Each row is a point on a tangle of strands that fork, close into loops and nearly touch. The rows are in no order.
Points whose rows are less than 203 apart are linked; no others are. Some points are linked to none.
q605: [ -3 -18 -31  -4   8  16 -35  -8  11 -23  12  -4  17 -27  54   0  57  17
  10  55  21  21 -50 -21   7 -27  42  13 -37  14  33   7  16  19 -20 -35
  10  27  28  11 -34 -11 -49  25 -39  26  -5   8  -5  -8  33  -4  14]
q280: [ 18 -52   6   6  -5  51 -18  25  60 -24  -6 -60  18  39  26 -11   7  52
  76  45  40  36 -52  17  -2  16  76 -34 -48 -11  47   2  -5  33 -18 -34
  32   3  85 -37  -2   3 -29  38 -43 -17 -34 -11 -75 -18  68  25  12]
q678: [ 41 -37  22   8 -41  14  67 -75  32 -17 -37  28   3  19 -21  -1  11 -30
  35  -5  11 -18   4  49  -5   0 -13  22  -6  30 -20  29  18  50  21  20
  46 -14  34 -63 -35 -76  -5  60  12   4  29   6  14  43 -62   3  21]
q566: [-15  11  29  21  12   2  16 -43 -71   7 -27  98 -37   1 -10  46 -11 -25
 -51   0 -15  -5  49 -13 -34  27 -30  50  11  10 -44   0 -10  24 -15  12
  30  11 -59 -39 -23 -76 -22 -30  21 -12  28  -7  -9  -8 -22 -34  16]
q184: [ -8 -22  70  31 -29 -11   2 -41 -74  33  25 -21 -12  -4 -59  32   5  -1
 -39   7   1 -28  28 -32  -8  17 -20  11 -23  10  32  36 -15 -23  34 -11
 -45 -24 -65 -37   3   0  -2  31  24 -38  25 -31   7  68   9  28 -16]
q122: [ -63  -22   46   10  -14   38   16   48    8  -28   65  -29  -23   44
   22   -6  -16   12   11   12   -3   39    0   26   41 -106    7   -5
  -58  -55   79    5   62   60   -6  -30  -77   -7   74   48   51   66
  -26   22  -22  -35   -5   41  -47    8   40   25   49]
q221: [-21   3  -6  11  -4 -29 -34   4   1  32  21 -54  32 -11  -3 -43  47 -25
 -14  19  -2 -43 -11 -35  28 -24  25 -60  -8 -24  40 -27 -14 -26   7  -6
 -20 -59 -43   3 -32  31  21   1 -12  -5  -6  76  20  25  18  46 -31]
q590: [  1  10 -36 -21 -12 -18  -2  24 -13  20 -30  15 -18  39  49 -61 -10 -13
 -16   3 -34 -10   4 -45  15 -50  10  -4 -18 -33   8 -20  26 -10  48  15
  -6  39 -16  21  34  30  27 -45  -5  31  21  -3 -41 -18  77   5 -19]
q699: [-30  34  37  20  26 -37  -1 -31  -8  26 -39   1  44  16 -37 -20 -52  -1
 -32   9  37  24 -59   6   9  35  14  53  -5  15   7 -23 -13  -2  10  28
  13 -10  -2  52  26  17 -19  12   5  49 -40 -25 -28 -53  53 -37  -3]
q73: [ -6   4 -46   1  -1 -60 -31  61 -13 -40 -22 -28  53  25  55 -68  -2  20
  37  18  34  25 -76 -13  33  16  78   0 -58 -24  59   2  17 -20 -27 -21
  25  23  71 -28   8 -36 -47 -20 -45  34 -14   4 -27 -51  45  -8 -40]
q819: [  17    4   51    7  -22  -36   19  -44   35   40  -17   22    1  -47
  -28   -6  -71   15  -47  -30  -15   -8  -12   26   -9   -4   -6   31
   51   12  -31   13   19  -25   55   59   43  -50   -7   -8   27    9
   68   13    5  -23    6  -18   39   19 -100   15   40]
q682: [-15  41  11  43  39 -48 -10  -8  -9   6 -35  -6  40 -22 -33 -10 -23 -54
 -59  -7 -38 -33  36  32  28  -5 -53 -25  48  11 -41  -2   2 -41  27  29
  21 -56 -60  20  20  64  19 -16   2  17  20  82  37 -19  16   6 -30]
q58: [ -5 -30  29 -39 -43   3  35   8 -44  -7  -6  17  -5  64 -16  11  34  21
  34 -13   0  53  18  16  20  12  35  49  39  38  11 -28  63  30  -7 -35
   1  62  32 -80   3 -91  41 -23  38   3  16 -40  -2  13 -44 -26 -23]
q994: [ 14  -7 -13  76   0 -32 -22  -6 -31 -10 -48 -13  58  10  15 -51  31 -42
  26 -22 -18 -50  15  36   3  -8  16 -24  -1 -10   1  10 -15  -9  -3  16
  47 -18 -50 -21 -65  13  23 -18 -18   4   6  61  39 -30  71  33  -5]
q868: [-33   2  40   3   6 -51  15 -45 -72  11 -11  66  16 -49  -3   0 -49   9
 -31   8  -2  26 -55 -33  -5 -15 -28  17  -2  23  18  51  29 -31  -3  31
   3 -33 -10 -30   3 -11  -3   4 -20  15  10 -39 -32  18  -6   3  24]
q236: [ 10 -14  68  47   3  -6   9 -71 -70  13  -2  46 -31   5 -35  47  -2 -14
 -72   4  -8  -9  46   3  -5  17 -77  34  17  19 -12  48   7 -18  34 -15
 -10 -63 -47 -73  16 -41  -5  32  28 -33  30 -28  33  58 -56  33  -7]
q446: [ 22  28 -46 -14  80  -7 -50  13   6 -31 -36  42  19 -77  73   1 -24  17
  -4  26  18  16 -60 -23 -34  -9  28 -24  33  30 -52  33  -4 -41 -40  51
   8  29  39  78 -11  16 -16 -24 -36  26 -35 -33   5 -42  13  -1   5]
q556: [  8  14  -5  42  12 -10 -17   0 -56  11 -13  17  21   5  -7   1  40 -31
  -7   0   3 -33  18   1 -13  21  29  20 -20  -2  -4  22 -28  28 -57 -24
  29  49 -45 -38 -61 -54 -32   2 -31  31  32   0 -29  -2  37 -30  15]
q722: [ 31  20 -37   4  62  17 -42  24  39 -11 -29 -18   7 -44  53   4 -15  31
 -16  53  31  23 -77 -38 -54  24  72 -11   3  -8 -21   9 -34 -26 -38   9
   1  48  45  53  11   5 -36   7 -47   9 -59 -64 -16 -55  17  -3   1]
q163: [-33 -10  10   5 -47 -13  20   9  -6 -12  10 -30  16   7  -8 -27  14  10
  -4  15 -27  19 -25 -29  13 -29 -44 -24 -14  39  42  58  21 -35  25   6
 -30   4   9 -44  31  12  48   2 -41 -23  22 -56  19  73  -8  44  12]
q714: [ 24 -13  51  45   5 -11  -8 -23  40   5 -25  33 -36  19 -35  54 -39 -17
  -1  -8   9   4  27  23 -44  63  36  11  38  11 -45 -53  -4  -5 -54  71
  82  -1  -8  -9 -16 -62  65 -22  35  -2 -10   7  47  -7 -38  10   4]
q838: [-12 -31  26  32 -50  -2  46 -14 -69  39  34   0 -13  26 -52  11  24 -20
 -19 -25 -22 -39  56   8   7  -8 -18  44 -19  14  -2  12 -19  26  30 -32
 -25  -1 -43 -22 -10 -40 -21   7  32 -29  36 -20  -3  31  15  -3   2]
q817: [   6   17    0  -28    0  -14   31  -47   10   13   25  -12  -46   -1
  -68   20  -28  -26  -68   -4    3  -30   33   -2    8    6  -58  -49
    2  -22    5  -23  -17  -18   26  -14  -33 -101  -57  -25   20  -27
    7   70   36    2   -1   67   31   34  -37   33  -45]
q258: [ 23 -44  35  33   4  44 -14   1  13  73  16 -20 -12  39  -6  31  -9  35
   5  -3  15  23 -25  38 -37  49   6  54  44  -1  -2 -39 -15  34   4  -6
   5  39  28  23  11  12  43  28  31  -6 -67 -81 -12 -21 -12 -17  33]
q80: [ 37  29 -35 -10 -13  18  47   6  84   3   1  25 -28  39  11 -60 -15 -35
  12 -46  15 -45  28  39   8 -35 -17  -3  26 -17 -46 -34 -45  64 -26 -13
  48  64  20  27 -26 -28 -10  -9 -48   0  25  39 -18  -6   2 -32  41]
q540: [  9  16 -50 -67  -4  24   1 -11 -62 -55 -19  61 -26 -36  34  23  29  27
  64 -17   8 -19  25 -19  13   6  27  23 -57   2 -28  13  30  -6  -2 -32
 -12  58   6 -61 -33 -36 -44 -55  24 -10  42 -17 -39  -7  19 -32 -21]
q768: [ -9 -11 -63 -33  17  -3 -11  60  33 -18 -13 -36  33   1  16  -2 -15  12
  38   3 -18   5   9 -20  -8   6   4 -68  -2  13 -12  -7  -1 -28  12  22
  -4  -6  50  22  31  15  11 -26  19  20  -8 -26   1   8   8  -2 -18]
q922: [-12  -6 -30 -22 -39   7  51  -4  25   8  31 -22   5  14   5 -28  28  -6
  21 -24   1 -26  27  32  36 -68 -33 -11  16   0  -1 -32  16  16  37 -26
  -2  10  18  15   7  32   3  -5  24  -5   8  56  19   9   3  -4  -5]
q282: [ 15 -15  13  -8 -71 -25  97 -49  24   0 -13  14  17  19 -29 -64  11 -42
  24 -24  -3 -19  -2  20  18 -38 -25  13  -4  18   7  38   3  37  31  16
  23 -37  23 -43  -6 -55  14  30 -13   5  51  33  23  55 -71   5  19]
q520: [ -21   13   36    6  -26  -47   42  -27  -37   29    3   16   20  -73
  -28   -3  -40  -18  -48   16   -2    8  -31  -14    7  -17  -29   32
   50   17  -12   62   26  -23   23   18  -25  -61   -7  -28   41   17
   14   14  -26    2    5  -40   32   24 -101   14   37]
q928: [  7  16 -25  54 -19 -31  -8  23 -47  -5 -17  -2  39  13   8 -25  67 -48
  17 -45 -10 -50  22  38   7 -14 -13  16  -1  -6   7   1 -46  22 -41 -23
  31  15 -47   4 -56  10   0 -19 -34   2  24  39  39 -13  23 -18   9]
q308: [  2 -33  -1   0 -25  24 -44  -2 -37 -15   5  26  41  -3  47 -18  76  36
  33   1 -60  44   7 -20 -41  -1   7  39  11  19 -15  17  27 -24  21  -5
  17  44 -45 -53 -45 -39  31 -49  20 -15  27 -42  51  30 -20  15 -18]
q142: [-30 -15  25  24  26 -14 -47 -27 -21  24  18 -68  49   3 -20 -31  43 -11
 -38  61  19  -7 -38 -19  15   3  17 -19 -14  -2  38 -29 -10 -15   6  -2
  -9 -32 -14  44  -9  41  -7  19   7  18 -29  46  19  12  30   2 -25]
q235: [-20  -8  46  17   3 -53  -3 -27 -94  27  13   3  25  -8 -55 -11  -9  -8
 -28  11  11  -5 -29 -53  -9  20 -11  -7 -20  -5  58  32  11 -34  -5   3
 -15 -29 -56 -54 -10 -38   5  21  -4   2  15 -35 -31  59   6   8 -11]
q650: [ -42    8   18  -36  -65   11   22   13  -45  -28   67  -39  -45  -23
  -14   61  -14   -1    0  -11  -31   -7   55   24   85  -78   -7   13
  -40  -18   34   63   68   11   13  -27 -108  -24   38   19   61   71
  -54  -13    5  -29   11   -8  -12   17    8   -2   47]
q667: [  6 -27  24 -25 -22  33 -44  -4 -41   3  27  13  25 -28  26 -11  35  55
  31 -13 -55  33 -12 -62 -16 -12   3  11   5  14  -2  40  15 -57  44 -13
 -35  22 -53 -34 -14  22  45 -45   6 -48  31 -75  60  31  -7  38 -20]
q988: [ 15  25 -10  36  31  22  38 -14  73 -32 -40  -7 -16  11 -61   9 -12 -81
 -21  -8  10 -36  17  43 -36  59 -63  -9   0 -14 -40 -17 -55  23  -4  36
   8 -53 -27  42 -15  -2  -9  50   4  13  -1  54  20  10 -48 -24  22]
q24: [-10  37 -29 -30 -27   9  42  34 -21   6  31  38 -20  10   9 -23 -13   2
   1 -45  -6  -6  23   9  17 -28 -24  55  -3 -24 -38  -4 -10  39  -2 -26
 -12  82   5  38  12  25 -19 -45 -11  13  28 -37 -57 -28  51 -65  59]
q826: [-10   5 -34  -1 -32   1  33   6  55  -5   0  -2 -19  -4  12 -23  53 -22
  14 -42 -35 -15  55  37   9 -39 -63 -24  42   8 -15 -38  16   7  68 -17
  17  -8 -19   8   9  16  24  -6  17 -45  25  82  56 -13 -46  42 -19]
q367: [-10  -8  -8 -14 -60 -12  93  -5  17  14  29  -3   9 -12 -30 -54   6 -63
  25 -23 -13 -28  23  43  38 -60 -22  26  31  -6 -15  18 -19  48  15  -6
 -12 -36  27   7  -4   3 -18   9 -22  20  37  57   9  30 -49 -29  45]
q209: [-50 -30  42  10  11   6  24   9  24  32  19 -35   4  86   3 -52 -17  25
 -24  57  68  54 -97   9  28 -16  15  49 -15 -46  51 -36   6  16  16 -32
  -4 -24  42  38  72  26 -39  33 -11   8 -65  32 -17 -62  47 -22 -11]
q25: [  8  16   0 -67  13 -25  23 -47 -32  19  18  18 -53 -42 -51  48 -71  -9
 -65   1  26 -20   1 -28  -6   8 -30 -35 -10 -27   3  -8 -19 -22  -9  -2
 -60 -73 -50 -18  24 -21 -27  43  23  16 -16  23  -8  14 -38  -7 -13]
q947: [ -1  -5  39  -4 -27  -6  21  -5 -40  30 -14   2 -13  60 -35  39   4  12
  10 -13 -25   7  55  19  18   5  -6  41  31  26   5 -22  30  22  26  -8
  10  30  -8 -34  -5 -41  30 -17  52   1  29 -28 -15  21  -8 -31 -23]
q34: [ -4  42 -47 -45  -9 -16  50  23   2  17  -1  22  -9  41 -23 -40 -24 -13
 -27   6  33 -27 -15 -35  12 -21  20   5 -25 -29   2 -55  -3   6  -1 -34
  -8  46 -20 -26  -8 -72 -12 -15  -8  35  11  27 -45  -7   5 -42 -27]
q617: [  5 -53   6   0  -3  32 -35  29  -2  53  32 -23  34  25  21  -7  28  54
  24  11  -6  44 -28   7 -30  25  30  34  30 -10   4 -12 -27  28  16 -27
  -4  51   3  24  -1  41  19  -8  23 -26 -32 -66  12 -36  34 -22   6]
q739: [-64 -33  49  25 -14  38  48  42   2 -38  68   8 -23  53  11  -6 -28  42
  45  12  29  26 -28  37  61 -80  -1  19 -53 -41  70  -2  32  56  -2 -60
 -46 -17  87  18  56   7 -62  44 -17   0   2  23 -37   5  41 -25  61]
q786: [ 41 -14  44   3 -15   9  18 -61   9  57 -21  28 -38 -24 -16  18 -47  -2
  -6 -43  -4 -14 -11   7 -20   1   9  23  41  15 -12  11   0  14  40  69
  32  -5 -18  -6   7   6  47  30   2 -16  -2 -39   3   7 -12  28  32]
q595: [ 13 -19  18  35   1  23   1 -39  48 -13 -23  50 -81   2  28  21  21  -2
 -15 -30 -90  15  92   6 -18   1 -85 -53  43   6 -17  -3  12   2  56  33
  29 -30 -43 -33  11  -9  55 -12   0 -89  38  29  22  25 -48  82  -5]
q763: [-21 -23  14 -15 -26   3  -2   2  -3  11  45 -43  18 -28  15  11  40  19
  44   8  51   1 -57   1  28 -44  40 -20 -15  11  63   0  24  15 -26 -29
 -16 -12  41  14 -10  34 -29  47 -31 -23 -28   9   5   3   2  16  16]
q990: [-50  27 -23 -32  -8   0  18  54 -24   8  44 -26  -7  24 -40 -18  -4 -11
 -38  44  33 -17 -12 -48   7 -23  27   2 -54 -60  25 -32  -4  13 -22 -45
 -54  32 -17  13  24  -4 -46 -15 -10   7   5  18 -66  -8  14 -58   9]
q410: [ 29  11 -37 -16  42 -35 -45 -24  20 -22 -42  35  27 -53  80  11 -12  38
   5  16  23  27 -43   6  -7   0  19 -19  37  47 -49  -8  30 -21 -35  55
  52  20  70  29 -23 -19  -8  -8  -4  17 -47  -9  39 -39 -22  11   3]
q883: [ -30  -21   44  -38  -55   32  -30   -3  -29  -57   43  -33  -16  -52
   12   53    8   47   17   -5  -31   19   26  -22   40  -47   14   -2
  -61  -18   22   83   64   -8   39  -33 -116   12   10    6   44   99
  -25  -11   24  -84   -1  -58   22   21   -6   14   28]
q84: [-15  30  20  11  -2 -29   8   3  43  21  -7 -61  19   7 -62 -24 -38 -41
 -31 -18 -36 -23  38  36  51 -13 -22 -18  61  17 -20 -16   4 -29  48  33
  15 -46 -13  53  36  80  37  -1  12  22  21  65  11 -15   2   9  -9]
q940: [ 41 -19   5  -8  41  68 -19 -15  60 -34 -33 -40 -17   7  13  26  14  13
  44  60  52  32 -60  19  -5  56  71  12  -5  12  18 -15  21  12 -35   3
  37  17  85 -33  -8 -44 -16  66 -61  28 -53 -14 -73 -14  27  12 -12]
q686: [ 40  40 -13   1  64  25 -50  36  74  10  -4 -57   1  12  24 -17   0  23
 -27  26  52   2 -50 -28 -30  56  41 -22  21   8 -10 -18 -62  -3 -65   7
 -14  28  15  71  -7  24 -20   6 -30  15 -43 -39  -1 -19  15  -9 -24]
q295: [ 23  40 -48 -44  18 -30  -5 -13 -29 -56 -22  64  23 -61  41  31   4   9
  30 -42  22 -20   4  11   2   7  10   4 -22  32 -10  37  23  -4 -62  11
  48  34  29 -43 -30 -44 -30 -19   0  31  18  -9 -18 -12 -23 -21   5]
q44: [-10 -14 -17   7 -11   9  32 -28  88  -1 -12  12 -58 -17   9 -20  21 -10
 -19 -20 -50  -2  55   5 -19 -13 -72 -57  50  25 -10  -9   1   1  62  37
  23 -52 -15  -3   1   0  38  15  -2 -56  15  53  42  11 -92  57   2]
q41: [ -2  15 -50 -36  -7 -29   3  43   5   7   2  10   0 -37  -5  32 -34  11
  -3 -32 -35   1  38 -13 -35  -4 -26 -48  29   7 -27  -3  -8 -27   2  28
 -10 -15  -1   9  23   3  26 -27  35  16  -8 -29  20   9 -37  -4  -3]
q89: [ 13  38 -51 -21  41 -47 -18  -7 -10 -66 -42  59  49 -39  49  11   9   4
  -3 -17  20 -17  -4  17  -2  -7 -25 -21   9  36 -44  -1  25 -36 -66  33
  57  14  13  -9 -55 -36 -33 -54  17  29   3  35  39 -24 -36 -20 -27]
q260: [-23 -18 -24 -26 -10 -28   6  48   0 -31 -33  10   5  54  69 -33  -1  37
  57  -1  10  71 -54 -16  26   7  24  23 -26  24  51  15  65 -10   6 -24
  13  26  63 -56  36 -46 -20 -24 -14  36 -21 -47 -28 -27  15  -2 -44]
q970: [-57  33 -19 -22 -33   4  31  56   1 -61  35   2 -16 -14  45  13 -43  31
  69 -29  50  29 -33  27  44 -38  16  42  -4 -18  35  15  35  17 -21 -40
 -32  -1  67  36  46  84 -39 -36 -11  11 -18   8 -32 -72  43 -44  27]
q564: [ 39  30   6   9  69  56 -39 -20  48  16  -6 -26 -30  20 -20  10  13  -4
 -45  38  53 -21 -21 -10 -23  66   0 -20   5   9 -22 -33 -36   5 -34  17
 -15  37 -30  53 -27  20 -14  44  -2  31 -41  15  -1   0  10  -2 -27]
q498: [ 26  10 -23  -5  27  46 -43  -6  46 -30  -2 -17  21 -30  41  -7  42  50
 -12  92  30  44 -68 -25 -39  13  84  40   5 -15 -12   8 -20   4 -34 -51
  20  75  30 -11 -30 -11 -57   5 -62  17 -37 -41 -36 -55  43  -4   1]
q239: [ 25 -17  17   7  37  42 -63 -42  27  30  23 -45 -15   9 -34  17  22  17
 -24  43  15  -3 -18  -6   3  51 -10 -28 -10   7  24 -51 -12 -20  22  22
 -16 -33   1  55   3  42  24  53  33  20 -58  26  -1  11   3  24 -39]
q98: [ 10  33 -38 -21   6  28  -2  32   8  30   8  27 -36  11  26 -12  -5 -15
 -21 -23 -32 -23  41 -46 -38  -8  10  12  -2 -14 -41  -6 -34  26  -6  11
   9  69 -42  29   9   2  16 -44 -26  10  16 -27 -45  -7  40 -16  15]
q224: [-18  13 -21 -45  17 -14 -13   7 -52  21  26  -3 -36 -21 -29  20 -15 -12
 -71  29 -10 -28  21 -63   4 -13 -11 -47 -37 -35  21 -11 -19  -2 -26 -22
 -68 -25 -55   7  17   5 -43   8   3  11  -2  31 -29  19  12 -12 -16]
q633: [  7 -28 -23 -28   8  54 -40  57  10  35  42   1  -5  24  26  -7   5  31
  20   2 -49  43  13 -49 -59  23  36  17  -2 -26  -2 -13 -50  12   8 -19
 -36  66 -31  38  19  12  24 -41  19 -17   6 -76 -27  -6  37 -17  -5]
q374: [-14  14 -81 -69 -16 -40  -3  73   7 -37  26 -40  58  -9  38  -2   7  16
  69 -35  23  10 -10  18  25  -2   8  -5  15 -12  -1   4   2 -30 -21  -9
  -7  24  69  20  31  60  -2 -66  30  15 -19 -25  32 -36 -21 -33 -11]
q437: [-15  25 -45 -51  -9 -35 -33  46  -7 -44   0 -25  23 -28  53  -3  10  44
  79 -33  52  31 -55   3  38 -29  44  25 -18  -4  38   9  16 -29 -31 -38
 -12   1  62  34  25  76 -13 -57  -7  12 -20   3   9 -56  30 -12 -18]
q178: [  9  -4 -59 -28  -8  -1 -17  43 -11  -6  43  38 -28 -52  27  39  23  13
  14 -49 -64   4  57 -44 -53   2 -19 -50  25 -10 -27  11 -21 -31 -25  20
  -5 -13 -33 -15 -14 -34  28 -28  24 -29   2 -33  46  24 -65  26  -1]
q603: [ 10   3  32  25 -16  13   3 -12  20  20  27 -46  -9 -11 -65  28 -31   5
 -23 -22 -29 -20  34   4  -9  34 -48 -42  15  18   7  16 -23 -50  41  58
 -15 -97  -9   4  26  33  82  48   9 -21   8 -20  -1  56 -25  63   0]
q187: [ 37  26  11  45  55  33 -18  20  34 -40 -46  29 -37   2  -2  53   3 -33
   0 -17 -10  -3  47  26 -59  61 -28 -26 -11  10 -50 -10 -56  11 -49  -1
  -3  23 -74  28 -53   7  -9  -7  12 -35  27  18  34 -23  24  16 -29]
q546: [ 25 -28  17  40  39  29 -49  -8 -14  22   5  -3 -12 -47  -6  67  23 -10
  -1 -18 -33 -25  48   8 -29  32 -17 -24   2  24 -28  12 -66  14 -13  -5
  -4 -26 -44  24 -32  42   4  21  31 -33  -1  -5  43   5  -8  19  -5]
q547: [ -7  11  18  48  41 -24 -29 -20 -77   8 -40  54  -2  17  -8   6  34 -29
 -41  25 -14  -8  11 -15 -20  16 -11  23   3  -9 -11  -9  -3   1 -23 -22
  18  15 -81 -50 -59 -75 -12 -25   7  18  23  39  -2   2  21 -17 -35]
q915: [ -5 -19 -13 -12  13  38  11   0 -11 -12  -2   4  12 -15   5  -4 -16  43
  12  67  23  33 -57 -49 -86  33  31  -7 -29  -1  -9   8  24 -27  34   8
 -27  48  -1 -12  13 -22 -11  -3  32  -8 -26 -52 -13  -6 -11   0 -10]
q623: [ -3 -35 -20  -1   6  43 -52  35 -17 -14  19  50 -32   3  49  17  68   9
  21  -8 -90  46  39 -58 -64  19   5  -1  23   3 -24 -14  -9 -25 -22  10
  11  13 -55 -21 -46 -61  35 -52  12 -32  14 -29  62  29 -52  33  -6]
q175: [  0 -24  32  10 -28  21   7 -29  26   5  -4 -49   2  -4 -30   5 -25  30
  18  -3 -16  -4 -18  -8  12  13 -35 -58 -13  48  24  28   8 -41  41  32
 -25 -48  37 -21  25  35  65  40  -9 -40  -4 -59  -5  71  -6  62   8]
q181: [-20 -30   7 -19 -41  33 -40  -5 -23 -14  45 -23  25 -82  42  12  41  36
  41   4 -30   9  -8 -30   2 -27   8  -4 -10   1  -4  59  32 -41  40 -24
 -63  12 -15  -9   4  69  19 -14   2 -53   6 -54  62  17 -25  30  13]
q491: [-30   3   8  10 -24  31   6  20 -11 -27  65 -31 -23 -10   3  30  -9 -37
  24  24 -25 -14  55  37  65 -80  -1   6 -24 -30  24  44  49  43 -18 -17
 -74   4  51  54  37  94 -30 -15 -16   6  21  62 -20   7  43  -8  48]
q206: [-38 -20  25  31   2 -13   2  -4  -3   6 -20 -41  50  38   9 -52 -22  22
 -12  62  51  58 -81  20  -3  14  44  52 -23 -10  25   5   6  -8  22   5
  19 -12  37  34  40  21 -39  19  -3  36 -52 -15 -25 -76  80 -23  10]
q733: [-25  12  -8  -2 -39 -22  20  16  -1  52  37 -32  33  17  -5 -61  12 -18
 -20 -33 -20 -20  31  49  47 -71 -18  31  65  -4 -17 -26   7 -10  47  -2
  20   7 -13  51  31  68  29 -41  -8  -1  17  38  17 -21  14  -1  12]
q755: [ 21  34  -2  60  67  25  25  -2  15 -43 -41  23 -29  -8 -27  43   3 -74
 -32  13  15 -24  52  40 -45  63 -67 -16 -17 -10 -37   3 -58  33 -39 -10
 -17 -20 -76  26 -12   0 -42  52   6 -40  11  41  31 -18 -26  10  -1]
q537: [ 27 -26 -27   7  -2 -15 -33  88  -5 -10 -23 -49  68  46  -3 -43  -1  20
  65  17   8  -1 -30   5   5  45  88 -25 -61 -48  49  -4 -17  -5  -8 -49
  23  45  38 -50  -9 -44  -7 -39   7   8  20 -23 -58 -12  51 -20 -41]
q967: [ 38 -50  36  -1   7  70  14 -47  15   0 -11 -43 -20  38 -51  16  48  -9
  50  40  53  -2 -20  38  -2  47  48   7   5  11   1 -27  11  34 -28 -17
  14  15  47 -49 -39 -67  14  82  -6  17 -27  25 -45  24   0   5 -13]
q992: [ -2  40 -23 -12  41 -54 -34   1 -31  13 -35  34 -10 -24  28 -35 -49 -22
 -43  -9  -9 -18 -27 -43  41 -32  -1 -31   2 -28   5 -14  21 -44 -10  32
   3 -18 -38  30   7   4   4 -27 -21  55  -6  32 -42   0  67   5 -36]
q230: [ 29  23 -26 -16 -35 -24  42  12  78  -6 -38  33 -34  44  -9 -18 -40 -42
  10 -72 -11 -36  64  27  -4  -8  -4  -7   4 -25 -25 -35 -25  36 -10  31
  62  21   5  -6 -27 -47  25 -38  -2   9  49  39 -12  -1 -39 -35  24]
q455: [ 23  35  -2  10  13 -40  17  -8  62  -4 -42  12  14  22 -24  -5 -71 -34
   4 -62  29 -30  10   9 -26  37  11 -12  13   6 -45 -28 -32   4 -31  79
  65  -5  -1   9 -28 -36  29 -18  15  23  12  27  13  -7   0  -7   5]
q320: [ 33 -30 -11  -6  18  48 -23  61  62 -11  23 -83  39  44 -10 -13   0  35
  73  21  40  -3 -33  16  -5  57  61 -39 -38 -22  22 -13 -56  24 -51 -50
  25  38  72 -17 -23  -6 -21   7 -29 -19 -14 -34 -58  -7  51 -15  -7]
q301: [ 27 -22   9  -7   7  28 -43 -15 -30  42  34  27 -42 -44   1  55  28   7
 -43 -32 -38 -27  57  -9   2   8  -8  23  -1  20 -32  -2 -40  22   6 -29
 -50  20 -74  37 -24  44 -24  -3  32 -39   3 -11  42 -11   8  -1  -9]
q688: [ 27 -24  24  21   3  38 -34 -10  65  38  -3   6 -65  39 -13  51 -14   7
 -11  10 -21  12  37  16 -33  51  13  21  51   4 -38 -68   0  17  -1  51
  34  14  15  28   7 -28  82  -1  37  10 -42 -35  18   0 -48 -12  25]
q400: [ -9   9  51  32  21 -28  18 -84 -48   2 -24 106 -13 -13  -2  20 -26 -18
 -69  14  -5  19  17 -10 -26  -2 -73  31  33  -2 -49  14   8   5  16  18
  46 -57 -46 -49  -8 -48  -6   4  11  -9  20  24  21  25 -81  -5  16]
q512: [ 22 -36 -42  26 -18   3  11  -1  11 -31 -18 -17  67   5  29 -20  54   2
  38   6 -16  11   9  40 -33  13   0 -25   1  47  -8 -10  10  10   2  20
  58   6  36 -35 -45 -35   2   7  21  -1  -9   5  53  -1 -31  23   2]
q687: [ -8   4  14  17   0 -20  28 -31   7  27  30 -45 -11  -2 -41   3  34 -42
 -15  -7  23 -48  22 -16  29   2 -21 -64  -6 -25  32 -27 -29 -17   8 -16
 -11 -94 -49 -24 -32  -7  19  52  21 -29   1  91  35  36  -7  55 -42]
q291: [ -8  39  15  28  80 -68 -53   7 -17   5 -73  -8  25  20   5 -25 -58  -7
 -41  21  18  24 -52 -16  61  20   5  -1 -19   2  17 -12  -5 -40 -11  27
   9  -6   5  47  16 -22 -23   5 -34  87 -24   2 -37 -29  86 -30 -23]
q329: [ -2  40  25   9  33 -47 -27 -44 -30  18 -25  44  27 -58  -5  27  -9   0
 -54 -29 -10 -17  18  18  22 -30 -42   3  50  36 -39  29  22 -35   7  24
  49 -38 -34  13   8  55   5 -16  -8   3   9  33  13 -14  -5  11  -6]
q406: [ -5 -15  -4 -46 -29 -23  40  26 -35   0  -3  10  -4  50  -7 -10   8  37
  47 -11  19  45 -42 -15  14  19  25  12 -22  22  54 -14  39   9 -21 -40
  -7  36  33 -82   8 -75 -19   4  -5  15  -2 -44 -37   7 -34 -21 -27]
q202: [ 24  -4   7  -2 -11  19  26 -23  46  13  -6  -9 -24 -12 -59  19 -33 -36
 -19  -9 -27 -34  33  24 -21  31 -56  -2  -2 -17 -26   9 -33  15  46  51
  -6 -83  10  39  19  11  24  54  15  28  -9   4   6  50 -64 -15  27]
q8: [-33  54 -29 -10  -9   6  35  35   7 -45  16  23 -12  17  15 -17 -30   7
  25  -1  45   4  -3  26  53 -51   0  38 -35 -22  25   1  27  31 -19 -56
 -35  47  59  35  17  37 -36 -30 -13  29  27  18 -57 -59  73 -62  38]

A piece is all that can be reached along the links. How many separate loops has the piece of each point below (a circle has one, a figure eight two, a Y none), and how many tips (points with one link)?
q446 | loops 0, tips 3
q733 | loops 0, tips 3
q8 | loops 0, tips 3
q940 | loops 0, tips 3
q546 | loops 0, tips 2

A fork is a point with three links, a tip a point with one. Leave the first point through the second and follow the links. Name the first fork or tip that comes.
q8, q970 | q739
q623, q178 | q98
q320, q537 | q184
q947, q58 | q967
q224, q25 | q722
q175, q603 | q301
q301, q546 | q163
q142, q221 | q34
